Points, in no order, along strands that fork, close into loops and pass close to each other.
In the rows, zero is written as 128.
Points whose rows are less than 102 apart are linked; no others are. Some points are linked to none.
tor: [ 72 181 150 123 121 121 150  76 115 107 138 147 110 170  91 144 139  98
 137 144  81  85 161]
bemu: [139 116 148 141  86 110 175 130 102  82 149 118  87 107 150 139 115 148
 100 204 140  79  96]
Buna: [129 160 128 180 132 136  71 110 117 168  67 143 144  93  89  84 147 143
 159 126 145 174 121]
fumen: [152  61 128 123 149 117 120 153 144 145  84 165 108  89 152  74 164 128
 141 161 150 127 130]
Til: [125  97 118 153 115 104 113 132 140 167  70 149 159 141 148 124 160 129
  71 127 204 157 103]
bagof: [125 124 134 122 132 167 100 130  96 164  70 143 112 117  92  75 148 105
  74 118 174 159 112]
lut: [149  96 162  91 150 102 146 155  94  97 170 117  88 123 136 137 110 154
 182  94  89 136 126]
Gige: [108 107 169  87  85  93 145 104 174 112 173 160 111 168 167 138 139 110
 126 161 134  88 136]
tib: [102 196  82 120 146 161 133 142 135 151 186 159 166 139 103 158  89 130
 109 112  64  84 192]
Tipub: [ 80 169 197 129  86 114 129 108 144 105 150 144 112 180 134 130 112 120
 107 111 132 154 109]
Nuku: [121  98 159 125  93  85 154 113 140  75 126  96  92 100 129 102 109 149
 136 128 194 166  78]
ket: [115 154 125 161 123 172 121  98 154 112  93 147 118 122 174 100 136 109
 162 183 133 129 121]
Fem: [179 127  95 162 168 122 117 157 107 133  86  82 167  95  95 159 147 151
 132  86 124 166 127]
fifef: [136 117 133 159  62  40 119 127 148 155 124 135 180 113 116 141 129 155
  73 136 205 147  81]
dogo: [194 108 127 133 131 144 155 176  95 121 121 136 121 110 141 155 105 139
 115 141 112 107 126]
fonu: [148 165 162  76 177 129 115 125 102 104  96 107 113 100  57 138 123 127
 160  55  97 147 148]
ropum: [154  99 122 154  99  84 102 136  89 189 102 125 134  79  72 114 142 177
 104 131 174 159 125]
Dud: [107 182  80 108 172 144 138 142 132 133 161 126 165 131  97 172  89 106
 109  65  69 103 195]
rek: [147 148 155  95 150 128 139 136  77  89 145 129  91 101 108 139 120 153
 185 108  69 133 133]
furo: [134 127 128 125 148 133 114  90  94 161  70  86 105 103  43 100 179 124
  98 104 169 165 143]
gane: [153 174 127 138 136 165  89 151  69 187  64 152 145  86  51  89 105 120
  86 115 148 123 111]
vaka: [112 107 108 153 105  93 130 107 172  98 122 110 133  87 159 116 133 143
 175 158 148 155 120]
maf: [134 116 112 176  73  93 112 121 137 151 110 144 162  94 129 128 128 128
  93 199 179 103  95]
momi: [147  82  86 127 129 153 115 186  77 180  89 103 134  59  97  78 145 145
  84 133 168 143 105]
vifu: [151 148 165  96 132 138 165 114  88  99 147 131  93 190 136 168 106 119
 110 119 105  82 112]
Fenub: [149 112 171  97 113 126 145 135  56 116 133 128  60  89  83 104 124 157
 119 147 133 129 118]
vad: [185  93 130  81 208 154  98 133 156 119  92 121 140  87 147 116 172 102
 175  98 112 117 129]
fev: [110 161 116 168 113 162 135 118 159 126 127 132 142 159 171 128 114 131
 145 141 122 151 128]
Nud: [119  95 113 111 164 194 134 161  88 119  90  90  89  75 127  57 146 108
 123 152 150 127  78]
sizul: [132 112 158 110 115 114 123 123 130 136 124 169 130 159 128 137 146 104
 122 128 117 129 155]
niv: [140 135 129 168 100 144 124 164  54 140 114 115 108  63  93  95 105 163
 101 166 146 128  87]
rumap: [135 118 186  91 112 129 145 121  74 109 130 161  61 133 115 112 134 123
 110 154 131  93 112]
sokun: [ 85 142 142 131 136 137 114  71 145 119  86 128 123 173 109 127 161  77
 141 122 134 146 142]
zapuv: [161 156 128 153 122 145 157 167 124 135 137 118 156 178 125 189  90 136
  83  93 109 127 137]
Gekav: [170  86 122 121 146 166 173 157 153 119 132 147 102 150 203 119 105 129
 122 180 128  64 119]
dirum: [140 110 106 121 130 162 126 131  60 126  97 103  97  57  79  95 155 120
 113 186 131 101 125]
kug: [143  77 143  95 153 132 134 100 100 105 120  98  79 171 152 121 135  84
 134 136 168  81  93]
lat: [117 117 130 124 136 143 124 102 163 111 116 149 110 127 175  97 143 111
 186 166 122 125 133]
vap: [ 74 119  66 130 164 110 129  85 156 138 141  90 160 153 113 161 174  91
 125 100 104 135 179]
mab: [112  98 130  98 138 127 156 135 144 114 206  99 112 195 179 148  96 138
 148  90 122 123 119]
Tev: [152  87 137 106 195 152  96 123 149 131  82 136 114 110 146  84 189  99
 169 111 139 143 123]
gute: [164 108 112 136 154 131 116 123 113 116 103 116 125  86 107 130 165 123
 168 152 100 122 150]
geva: [117  99 165  86 160 103 103 117 119 123 133 123 101 152 105 115 150 123
 164  61 123 182 135]
bur: [ 98 175  76 135 179 119 123 145 142 157 127 127 185 145  88 159 118 102
 113  42  87 130 182]
silif: [101 167 186 120 118 159 118  96  92 116  89 164  75 134  99  80 131 115
 116 137 143 142 109]
Sigi: [117 176 151 181  56 107 138 105 143 100 124 111 146 121 131 133  96 130
  86 158 185 135  78]
vego: [141  58 149 118 145  86 145 148 126 105 144  99  85 111 147 115 124 154
 178 119 132 145 114]
bikin: [ 81 156 104 173 124 106  99 142 135 150 160 135 164 124 127 124 114 145
 146  90  96 180 146]
Reg: [146 145 186 134  99 110 129 177 108 128 157 172 116 130 136 128 106 163
 128 108  95 153 125]
safif: [136 165  64 176 164 139 103 141 148 190  96 135 215 146 130 150 132 133
 136  92 114 144 141]
Fuzod: [162  85  97 148 117 134 148 136 130 128 105 117 136 137 153 162 141 112
  95 173 144  99 135]
pez: [146 115 144 130 146 149 132 130 115 108 108 118 102 150 147 126 123 115
 136 113 141 150 106]
foza: [146 159 142 184 112  85  93 128 102 216 100 160 170 134  47 140 110 141
 102 142 137 101 106]
pema: [124 155 136 175  99  90 129 124  81 129 127 100 128 104  57 150 114 167
 141 134 115 144 137]
boge: [117 130 154 164  80  54  94 143 131 178 142 153 168 120 104 131 121 175
 121 112 147 172 109]
nula: [113  88 129 133  87 142 147 183  73 139 128 110  99  65 104  70 114 160
  81 164 169 133  85]
taka: [ 71 173 127 144  70  95 152  88 164  81 188 110 147 127 137 144  99 137
 134 142 131 145 121]
relo: [112 118 143 152 118 114 105 152 171 147 107 173 142 136 178  89 135 139
 153 103 143 194 119]
molob: [114 109 150  95 118 109 158 100 147  92 181 124  81 170 201 102 104 150
 191 146 127  74  96]
ligod: [152  93 151  85 161 134 128 110 112 108 143  99  97 195 169 120 122 102
 170  97 147  94 100]
suf: [ 95 134 152 126  96  98 113  72 118 108 108 130 102  94  86 111 156 135
 160 170 138 142 142]
bezil: [188 129 140  68 192 164  90 149 129 110  65 121 133  58 120 131 135 115
 144  92 116 121 129]
roze: [120 112 123 157 151 130 103 146 173 136  94 149 138 108 173  82 154 137
 179 117 132 189 120]
tulis: [119 113  93 140 151 118 139 137 132 105 165  72 133 122 139 156 126 140
 169  98  91 167 140]
Vum: [133  66 138 107 120  98 146 100 115 104 119  96  93 141 129 149 146 102
 113 159 164 102 121]
Voba: [133  77 108 122 144 139 144 146 183 143 138 130 140 172 195 138 136 126
 145 110 136 146 137]
Ravug: [175 144 103 164 162 143 132 144  86 106  91  65 140  89  84 158 129 138
 133 110 113 144 131]
Pugog: [141 147  89  64 179 187 136 124 153 114 169 136 136 143 164 143 108 126
 182 115  73  89 155]
tof: [152 167 142 123 156 119 113 141  92 128  93 113 134  93  44 135 123 145
 150  75 100 153 161]
nitod: [152 157 160  88 155 171 115 132 129 119 105 188 117 142 154 117 117 104
 154 107  88 117 136]
Sino: [131 115 101 160 158 132 116 108 144 121  85  88 144 130 132 139 174 115
 143 118 141 163 129]
fipeg: [140 120 112 140 139  89 117 132 109 154 107 132 163 129  69 160 154 119
 128 107 101 126 175]
seb: [122 103 140  67 159 183 128 126  59 111  99 123  73 129 129  77 139  83
 118 142 144  77  80]
lev: [182 122 130 126 137 195 173 165 139 120 138 144 110 166 192 143  98 136
 105 153 128  82 111]
piz: [129  61 122 102 129  84 144 143 143 124 176 124 126 137 149 160 143 130
 151 122 101 123 160]
zul: [111 137  58 114 179 187 123 138 181 148 152 121 166 160 165 142 134 124
 138  92 106 150 164]
nepo: [165 121 113  94 191 167 132 132 147 108 118  89 140 166 160 160 124 101
 152  73 117 128 123]
Mal: [ 95 136  64 157 142 110 127 104 150 169 118 115 188 162 104 168 168 107
 116 117 114 118 179]
gozeg: [142  91 112 113 197 119 110 117 142 115 133  79 144  94 120 137 198 121
 182  89  92 151 149]
binal: [122  60 107 131 134 122 146 131 153 107  86 112 105 102 168  90 142 106
 112 174 181 115  92]
talom: [154 104 106 118 182 188 126 145  97 114  75  94 116 103 136 111 150  83
 108 131 147 115  93]
renif: [175 132 141  90 192 168 121 131  78  98  91  68  86  73  81 112 135 128
 139  93 131 136 105]
Zudop: [157  56 143 100 178 127 112 149 155 135  89 144  94 106 159  65 159 118
 168 121 139 135 120]
mibor: [130  67 115 140 110  66 147 139 154 127 117 110 138 131 151 150 150 155
 116 109 173 169 120]
Sasi: [110 180 131 163  88 146 142 125 143 113 164 158 131 119 177 121 108 168
 164 185  88 114 129]
feb: [151 132 127 187  94  83 107 137  93 184 115 134 162 121  76 150 119 149
  84 156 148 105 108]
Vikar: [103 159 122 183  89  82 114 105 146 173 133 140 181 150  97 156 122 126
 110 153 124 107 144]
kebi: [179  85 166  61 180 149 105 157 108 128  97 132  86 112 120  91 139 117
 139  68 147 145 112]
dun: [175  62 120 129 159 127 152 178 150 131 109 128 116 138 186 127 121 133
 129 116 140 132 119]
samaf: [133 187 159 164 106 182 141 130 117 124 106 161 117 163 157 125 105 115
  86 161 128 106 101]
degi: [119  90 122 104 119  81 141 138 121 128 189 129 136 151 115 179 134 126
 116 117  86 119 176]
regot: [142 142 118 185  95 123 104 152  65 173 114 123 141  87  77 119 101 144
  74 182 154 102  78]
pato: [156 138 175  55 169 162 109 119  99 112  93 177  85 130 128  98 126  94
 151 105 118 108 120]
madi: [117  52 125 102 127  65 150 129 170 104 176 104 107 129 176 128 121 141
 176 132 132 120 128]
Kozug: [188  77 114 100 172 157 157 166 117 112 112 129  93 106 176 109 116 116
 142 164 114  66 113]
Zase: [156  82 157 124 143 141 145 162 129 119 112 145  96 144 175 107 115 117
 121 127 144 125 104]
kavuv: [149  92 187  62 139 132 119 107  88 125 121 168  64 138 127  82 143 107
 144 135 133  95 118]
tutof: [113 113 158 106 112 122 132  90 149  98 128 167  88 121 174  88 137 115
 179 191 125  99 118]
Doz: [115 112 143 120  98 109 167 134 146 101 206  95 113 179 163 171 101 149
 115 119 127 128 121]
zav: [126  67 112 126 128 132 134 141  96 135  90  79 100 109 106 105 154 123
  77 122 196 164  91]
zof: [115 142 160 133 130 168 102 114 106 135  73 155  99 132 108  79 142 104
 112 127 160 160 111]
Golog: [183  81 110 124 158 140 118 184  95 152  83  97 118  65 107  95 148 156
 105  94 160 170 108]
feda: [126 115 134  74 173 148 109 107 132 119 163 112 121 198 175 116 125  94
 187  77 118 104 123]
zeza: [118  67 113 120  99 101 124 141 102 174  93 103 115  90 101  93 152 155
  56 116 222 169 104]
getaz: [132 133 128 164 140 178 145 139 112  99  92  98  99 148 168 121 106 113
 115 133 160 153  75]
Lin: [139 147 159  91 139 169 145 133 146 125 160 181 108 180 186 127 108 124
 149 125  97  96 127]
pupep: [ 70 132 138 143 102 102 131 127 174  95 189 127 128 124 174 109  96 143
 161 103 127 187 112]
Tidum: [ 98 104 156  94 109  94 122  68 128  89 134 130  81 109 129 107 150 119
 185 171 130 109 123]
pom: [157 134 118 127 145 196 162 116 136 114 118 119 111 187 172 155 113 100
 105 146 138  90 116]
bizog: [135 131 129 190  71  75 116 143 134 142 154 133 159  85 139 136 102 182
 151 172 134 133 105]
novon: [ 81 123 124  93 146 127 116 105 160 150 155 161 140 190 134 140 143  83
 118  80 102 134 170]
Nefol: [142 119 108 183 115 100 108 148 135 161 100 132 168 118 143 133 134 153
 138 124 146 167 119]
Zira: [ 93 181 140 179  66  87 106 112 142 130 149 142 163 106 122 124 104 154
 151 155 123 145 116]
fif: [135 126 154 113  98 150 110 153  73 170 101 179 118 102  84  87 139 112
  63 174 140  88 126]
zev: [142 169 142 163 105 141 143 133  68 124 103 134 118 124  90 143 114 125
  86 169 120  86 122]
Pabo: [161 170 144 164 131 163  94 167  87 164  73 152 140 118  97 103  97 129
  95 102 152 154  94]
dupop: [133  73 132 118  80  73 132 111 127 121 116 118  98  52  93  92 144 159
 137 165 182 149 126]
nezad: [112 114 168 144  81  80 115 151 180 138 144 178 140 122 170  92 121 154
 135 127 145 165 120]
mili: [ 86 167 126 174  90 118 135  75 150 112 101 106 151 166 109 153 124 103
 104 143 155 134 124]
keb: [189  91  99 137 183 129 125 176 139 134  84 105 156 101 152 140 159 141
 138  80 135 164 124]
ladi: [114 124 143 108 115 122 160 111 131  96 183 130  93 149 171 135 115 146
 171 152  95 100 125]
bot: [129 143 188 120  50  81 134 121 171  99 153 170 120 109 150 101 129 123
  94 181 165 103 100]
tid: [179 101 139  69 165 130 126 175 145 125 136 163 133 118 166 142 109 121
 160  85  86 120 150]
gufum: [113 167 125 182 115 110  86  87 102 165  76 128 141  98  48 104 134 136
 146 154 144 139 128]
ridur: [177  76 103 105 173 141 147 131 138 111 126 108 109 120 168 130 143 115
 180 159 103  83 142]
fuma: [156 143 144  76 162 137 154 125  99 103 141 107 116 184 119 184  96 105
 123  71  96  98 133]
rese: [141  95 101 136 124 150 106 149  85 159  87 123 118  61  91  78 155 127
 109 168 157 135 122]
viv: [ 77 154  64 137 126 171 134 138 159 138 231 132 142 151 133 151 103 163
  89 141 114 116 172]
Didez: [150 146 161 121 122 131 104 128  86 158  83 176 123 123  62 115 136 112
  93 131 125 110 153]
safa: [106 133 159 136  90 130 143  96 126  88 114 129  94 134 145 117 120 113
 109 166 166 121  89]
teto: [ 86 108 123  88 128 137 143 102 161 106 216 105 104 197 196 117  96 133
 173 111 136  98 111]
piv: [102 107  86 135  98 125 155 103 210 109 157 113 154 143 183 143 124 133
 142 155 158 133 133]
Nosa: [100 122  82 168 115 117 146 150 158 122 187  90 153 131 165 160  98 165
 138 112 119 174 137]
Fupat: [124 164 148 153  69 124 168 115 142  85 163 129 107 118 169 136 108 167
 125 194 121  94 101]
Sogog: [ 75 155  91  97 180 142 134  78 128 111 175 101 115 169 104 150 128  85
 146  97  78  95 169]
Vofut: [126 141 127 158 151 136  83 127 143 152  75 141 153 111 118  89 166 133
 164 101 133 199 129]
sur: [132 128 141 140  57  80 151 131 206 111 161 140 164 138 170 136 120 133
  91 141 185 131 100]
fot: [157  90  86 143 151 123 129 122 147 122 119 111 139  89 148 137 170 128
 180 174 102 117 157]
gan: [127 127 101 184 119 108 108 123 149 165  82 129 172 148 156 141 141 134
 101 118 172 167 106]
zet: [ 75 102 115 131 106  84 122 114 176 112 163 128 142 118 162 117 133 136
 164 114 131 175 133]
dabak: [135  91 145 127  85  96 179 134 158  88 184  99 107 149 171 164 103 150
 122 155 144 102 112]
dak: [131 152 132 159 102 112 148 153 125 135 178 121 153 157 121 177 102 152
 101 120  96 125 148]
kivuk: [183 133 121 130 174 155 142 150  79  86  97  66 102  78 106 147 123 137
 141 119 115 131 112]
gafum: [ 83 181 137 132 112 127 132 114 118 108 180 166 115 116 146 117 117 152
 170 149  59 129 144]
les: [132 162 129  99 148 127 133 118  94 103 135 145 125 114  97 150 127 122
 171 121  53 106 166]
mase: [176 162 140  71 171 143 105 161 121 103  81 128 138  71 120 163  96 132
 145  83  86 118 141]
Gezu: [130 102 107 148 128 142 101 154 100 181  64 142 146 120 118  92 155 121
  65 124 193 153  90]
kagi: [149 124 130 119 156 149 122 108  78 102  93 111  93  82  84 115 163 111
 142 169 113 107 136]
bife: [151 117 153 105 106 132 125 124  61 151 119 126  74  69  60  89 131 162
 114 140 136 144 145]
Domi: [ 69 130  61 111 143 163 135 109 157 125 218 118 127 161 132 152 116 133
 115 133 106 112 170]
bomid: [127 180 169 152 103 119 113 119 103 163  93 183 142 150  68 129 133 108
 100 146 113  93 151]
vapu: [ 71 156 172 136 103 118 129 123 140  98 165 134 107 155 152 120 102 141
 147  96 118 182 112]
zenuv: [ 96 115  99 137  97 141 164 138 212 114 187 121 143 146 197 126  98 164
 146 150 147 135 128]
molos: [166 115 122  94 190 137 130 112 105  82 147  71 111 110 130 148 148 120
 199 107  83 105 123]
lagap: [122 139 102 115 185 138 131 104 120  89 159  64 123 132 126 149 137 115
 190 105  82 128 139]
vezak: [132  70  89 111 165 135 137 103 180 139 115 102 141 183 183 147 171 100
 139 122 153 126 137]
kebir: [125  78 124 127  88  72 158 113 191 108 120 129 151 134 171 136 137 124
 102 134 196 139 109]
domar: [ 59 159 114 102 154 165 127 107 163 136 193 144 126 205 145 135 108 101
 107  81 105 134 156]
rok: [135  79 151 117  95  88 168 108 124  87 153  96  92 144 149 154 119 124
 114 164 160  90 102]
bas: [100 126  96 129 105 121 113 137 165 163 200 182 163 125 156 133 135 136
 134 157  82 109 184]
derig: [152 141 177  95 129 150 148 115  86 111 126 165  84 163 133 136 127 103
 103 143 113  74 110]
Rap: [148 160 103  96 157 199 156 113 142 121 127 121 137 201 141 174 110 101
 125 126 109  81 151]
zomip: [119  97 102 164  93  80 155 143 157 126 164  90 157 138 156 177 117 162
 116 121 143 155 134]
Gur: [135 100  69 144 130 130 148 104 155 144 112 102 162 165 132 185 160 112
 109 150 131 109 161]
kupi: [168 135 109  59 189 154 132 134 133  93 150 111 127 110 161 158 111 125
 194 102  64  82 142]
rikef: [ 68 186 110 173  71  83 101 110 169 156 203 151 185 115 136 126  99 151
 122 148 113 127 130]
Kaz: [115  81 134 124 105  99 143 111 132 100 102  81  96 102 117 104 133 138
 103 113 219 182  81]
Selaf: [100 169 132  96 147 182 134 123 150 130 169 162 131 192 162 138 103 116
 136 101  91 117 149]
Vize: [ 67 150 100 133 116 129 130  91 156 124 172 130 139 155 134 146 127 114
 136 146  99 121 167]
zomi: [192 115  98 115 166 156 142 154 121 126  79 110 154 142 134 185 126  97
  86 103 135 110 138]
tevo: [160 179 138 168 129 155 129 162 121 150 104 147 165 164 124 159  91 126
  94 109 115 116 125]
rele: [155 175 114  97 163 147 108 171 138 106 124 130 157  85 144 157  89 143
 166  75  66 139 153]
takik: [ 84 129 115  78 157 128 123  80 118 113 202 115 107 178 137 138 125 103
 168 109  82  90 155]
Gumu: [159  74 151 106 132 125 117 154 118 144  98 187 108 103 137  96 153 115
 121 165 132 105 143]
bugar: [149 173 118 128 156 182 101 135  71 150  58 110 125  67  47  90 128 120
 103 118 136 131 124]
fede: [154 103 144 121 110 136 116 137  92 143 103 184 115  93 115 103 150 109
  96 197 127  82 135]
Dom: [113 111  57 121 183 144 121 121 172 149 136 101 174 151 152 158 175 111
 138  82 109 153 166]
Deg: [113 202 177 129  94 151 154 131 141 122 178 159 110 198 151 150 118 140
  91 134  92  93 123]
Tiro: [ 99 141  57 163 151  96 107 123 151 196 118 144 213 158 128 152 155 132
 114  98 118 146 158]
liten: [149 102 111 169 101 118 130 144 116 136 107 127 134 105 146 133 131 126
 100 191 154 108 118]
Tebaf: [149 194 149 129 149 168 144 129  91  93  95 138 108 133 115 141  99 126
 133 109  91 122 116]
raf: [ 85  98  94  99 119 152 153 135 210 121 218 134 127 156 199 117 104 160
 149 151 133 111 144]
Poz: [102 170 154 151 111 125 106 117 108 122 128 160 124 112 109 111 129 143
 173 142  91 154 147]
Ruz: [126 208 110 151 122 173 129 141 140 156 151 169 181 155 129 147  94 141
 125 139  74  92 160]
Bog: [130 166  52 138 154 181 113 139 175 170 131 143 200 147 135 152 123 126
 133 114  96 123 180]
fafo: [117 136 150 173  79 126 141 145 117 115 115 107 125 126 138 122  99 130
  55 151 190 139  63]
gor: [122 116 198  94  72  83 142 106 146 102 153 164  88 138 142 124 143 115
 105 181 149  79 114]
nidop: [ 92 136 112 135 112  92 142 135 124 137 203 125 147 149 106 173 118 132
  98 106  80 125 177]
nanon: [166  89  97 125 165 161 137 133 112 126  72 107 125 131 139 143 160  80
  93 144 148 108 120]
nam: [114  87 122  89 119 182 155 191  65 134 119  94  88  69 104  52 123 143
 104 146 141 129  88]
baze: [ 84 186 110 186  87  84  95 117 173 199 173 149 202 156 119 145 106 138
 101 140 125 121 118]
kose: [157 160 140  98 172 172 119 118  72 124  70  89  94  78  43 108 140 117
 112 105 129 128 128]
gak: [138 205 101 137 145 193 129 133 139 130 120 152 163 131 145 139 100 127
 160 128  73 116 154]
Gazu: [ 73  98  86 103 112 104 147  74 191 107 171  99 149 158 161 156 134 104
 141 131 154 133 136]
kam: [104 170 143 157  54  78 151  81 142  72 142 109 149 105 107 140 104 129
 116 155 167 137  99]
Zoge: [116 134 180 132  85  92 121 151 142 128 171 181 122 119 151 106 131 158
 148 148  95 136 136]
tedug: [117 155 159 143  73 120 113 144 189 172 163 177 168 181 166 140 134 128
  79 150 127 112 141]
Siv: [121 149 161  98 182 134 100 117 112 109 117 116 112 138  94 116 140 114
 175  60  93 170 138]
bogo: [134  85 124 142  78  62 116 126 115 161 103 129 143  92  99 118 142 163
  75 133 214 160 101]
buzis: [113 130  61 114 148 143 119 136 149 152 186 154 163 109 137 147 133 126
 147 132  61 114 196]
sizu: [127  99  78 105 202 152 114 111 172 128 150  95 155 116 161 140 185 104
 183 103  91 128 157]
Tebo: [156 127 183 142 101 114 119 175  92 137 135 150  99 102 113 102 104 178
 129 111 135 174 113]
vuneb: [101 140 140  98 134 120 150 103 101  93 198 117  99 154 144 148 114 130
 168 116  73 111 137]
Punik: [159  96 119 173 121  94 105 171 104 179 101 127 148  93 116 120 129 182
 123 108 165 175 103]
losin: [101 182 137 190 106 122 148 100 109 121  93  96 133 171  74 156 112 111
  98 131 145 117 128]
zuta: [ 83 161 132 115 181 140 106 106 135 113 132 112 125 157 113 117 142  94
 163  63  94 171 140]
fepi: [119 142  95  96 156 129 117 128 121 119 173 154 148  99 126 143 129 124
 166 129  41 107 189]
pipo: [ 72 203 117 170  70 114 142 120 159 117 216 118 151 139 141 147  93 165
 106 153 108 118 130]
ralo: [159 103 193  89 139 132 119 165  99 131 121 157  78 124 120  92 116 147
 131  81 137 164 118]
paroz: [135 109 150 113 136 107 108 115 107 143 102 117 107 115  71 117 167 139
 139  94 142 175 150]
beg: [150 133 143  82 172 129 133  96  90 102 101 101 107 142  72 160 147  90
 141 114 100  89 149]
pusu: [133 175 111 185 105 139 128 106 128 159 101 140 165 158 110 155 119 113
 104 177 116  83 146]
tup: [145 199  88  90 162 198 138 133 149 111 138 143 154 124 148 159  94 136
 159 119  63  90 161]
Bom: [103 161 152 155  96 109 107  79  98 134  91 133 114 102  50 106 144 136
 133 168 143 130 148]
ter: [121 163 142 172 123 118 152 113  82  99 103  84 110 141  65 155 118 135
 120 125 125 138 134]
Fenot: [142 149 153 162  46  80 115 130 167 128 137 161 158  85 139  99 114 129
  86 190 187 105  70]
vapot: [ 93 124 128 140  75  46 112  78 130 135 115 122 155  98  61 132 148 150
 129 123 169 171 141]
Ganav: [123 140 155 156  89 104 108 137 159 178 121 177 169 177 139 141 138 121
  80 119 143 136 133]
ran: [ 95  98 149  91 117 158 126  99  85 110 104 130  70 113 123  76 148  87
 110 182 164  94  88]
furuf: [112 188 185 159  99 146 136 125 136 125 130 153 123 193 141 134 107 122
  92 119 128 132 113]
fal: [171 140 125 122 155 176 132 185  69 113  83 115 118  96 112 120  92 118
  81 114 135 129  94]
kufaz: [167  67 127 142 170 119 124 173 134 124  93  96 110  87 145 100 157 162
 153  94 152 179 106]
pitar: [133 213 160 176 110 136 106 137 123 174 106 183 167 168  95 132  98 122
 102 121 105 101 131]
sevir: [112 138 131 138  63 107 138 139 208 145 178 140 168 167 175 150 124 144
  86 145 157 122 127]
nelim: [173 154  81 132 162 157 141 145 137 132  95 107 181 142 115 191 111 114
 112 102 102 107 162]
zevid: [ 98 178  98  65 184 145 125 125 132 119 172 142 141 127 112 158  85  97
 123  58  56  96 184]
somus: [102 115 124  85 166 116  96 117 143 146 136 165 145 146 121 130 167  83
 149  83  82 145 175]
vil: [ 70 195 114 179 118 156 126 108 155 136 136 128 163 180 134 131 101 121
 131 111 111 153 141]
balid: [118 148 137 173  70  49  97 124 165 179 145 152 189 125 127 138 116 160
 109 132 167 155  79]
digan: [111 120 123 174 109 153 134 144 113 111  85 100 114 121 145 106 110 119
  79 139 190 159  69]
gel: [ 85 106 128 108 131 182 135 131  95 111  93 106  69  80 132  46 137 105
 122 174 166 128  77]
nur: [105 120 126 142 111 103 120  72 113 124  75  75 111 106  57 121 162 124
 112 131 188 164 127]
mudo: [160  74 117 102 162 149 137 157  77 136  99  67  89  95  88 105 148 129
  87  94 170 159 103]
Zapa: [156  90 151 102 115  93 111 120  89 150 122 132  96  79  62 111 157 158
 146 134 127 154 165]
lusuf: [149 115 152 143 104 141 150 185 190 143 161 172 130 158 203 112 102 157
 121 144 123 121 130]
volem: [126 130 128  81 187 117 101 115 138 139 101 135 149 132  81 145 171  83
 150  67  88 131 176]
rogen: [ 96  93 132  88 100 100 149  84 169 116 184 125 127 184 154 156 136 100
 128 145 137  98 143]
bofe: [111 115 142 124  84  80 157  98 178  64 140 122 126  93 149 102 111 129
 159 136 181 166  89]
Dalog: [153 147 128 160 125  96 104 137  78 155 115 115 142  80  44 131 125 169
 152 119 109 148 149]
sov: [ 76 165  67 159 113 146 110 135 173 176 214 148 174 152 136 140 102 153
  89 136 118 118 161]
zifep: [129 132 172 144  72  97 116 124 111 132 126 149 119 125  96 131 132 141
  92 156 144 126 123]

How many points has the smallest loop of links through each point below? Write 0 if it is on no loop.
safif: 7
lagap: 0
gafum: 0
mase: 0

A fork is a point with three links, a tip a point with one. Leave the first point through the second and follow the links. Name the first fork or tip that comes.
roze, relo: kebi
Ruz, gak: Ganav
somus, novon: rumap
relo, roze: vil
ropum, Punik: silif
gute, fot: Rap
molos, kupi: Dud
rogen, Gige: Fuzod
fif, fede: rele

A tip is a point with one link. Name the tips that can be reached along the links from each point below, in the order of the rows.
dabak: feda, Sogog, Poz
rikef: bizog, vezak, pusu
Zapa: mili, fuma, zuta, nur, volem
ralo: kebi, vil
niv: foza, seb, gozeg, raf, nelim
Domi: Vize, sov
tup: bur, Ganav, zevid
fif: bas, rele

Name the points in between on the shortest way along the links from the first point to the second, in order.
gufum, ket: Bom, suf, Tidum, tutof, lat
Golog, lev: momi, rese, dirum, kagi, gute, fot, ridur, Kozug, Gekav
fot, Til: gute, kagi, dirum, rese, momi, Golog, mudo, zav, zeza, bogo, ropum, Punik, Nefol, gan
zomi, piv: nanon, Fuzod, liten, maf, Fenot, bot, gor, Gige, rogen, Gazu
furuf, Gezu: Tipub, vapu, pupep, zet, vaka, bofe, Nuku, Kaz, zav, zeza, bogo, ropum, Punik, Nefol, gan, Til
tevo, Gumu: pitar, bomid, Didez, fif, fede
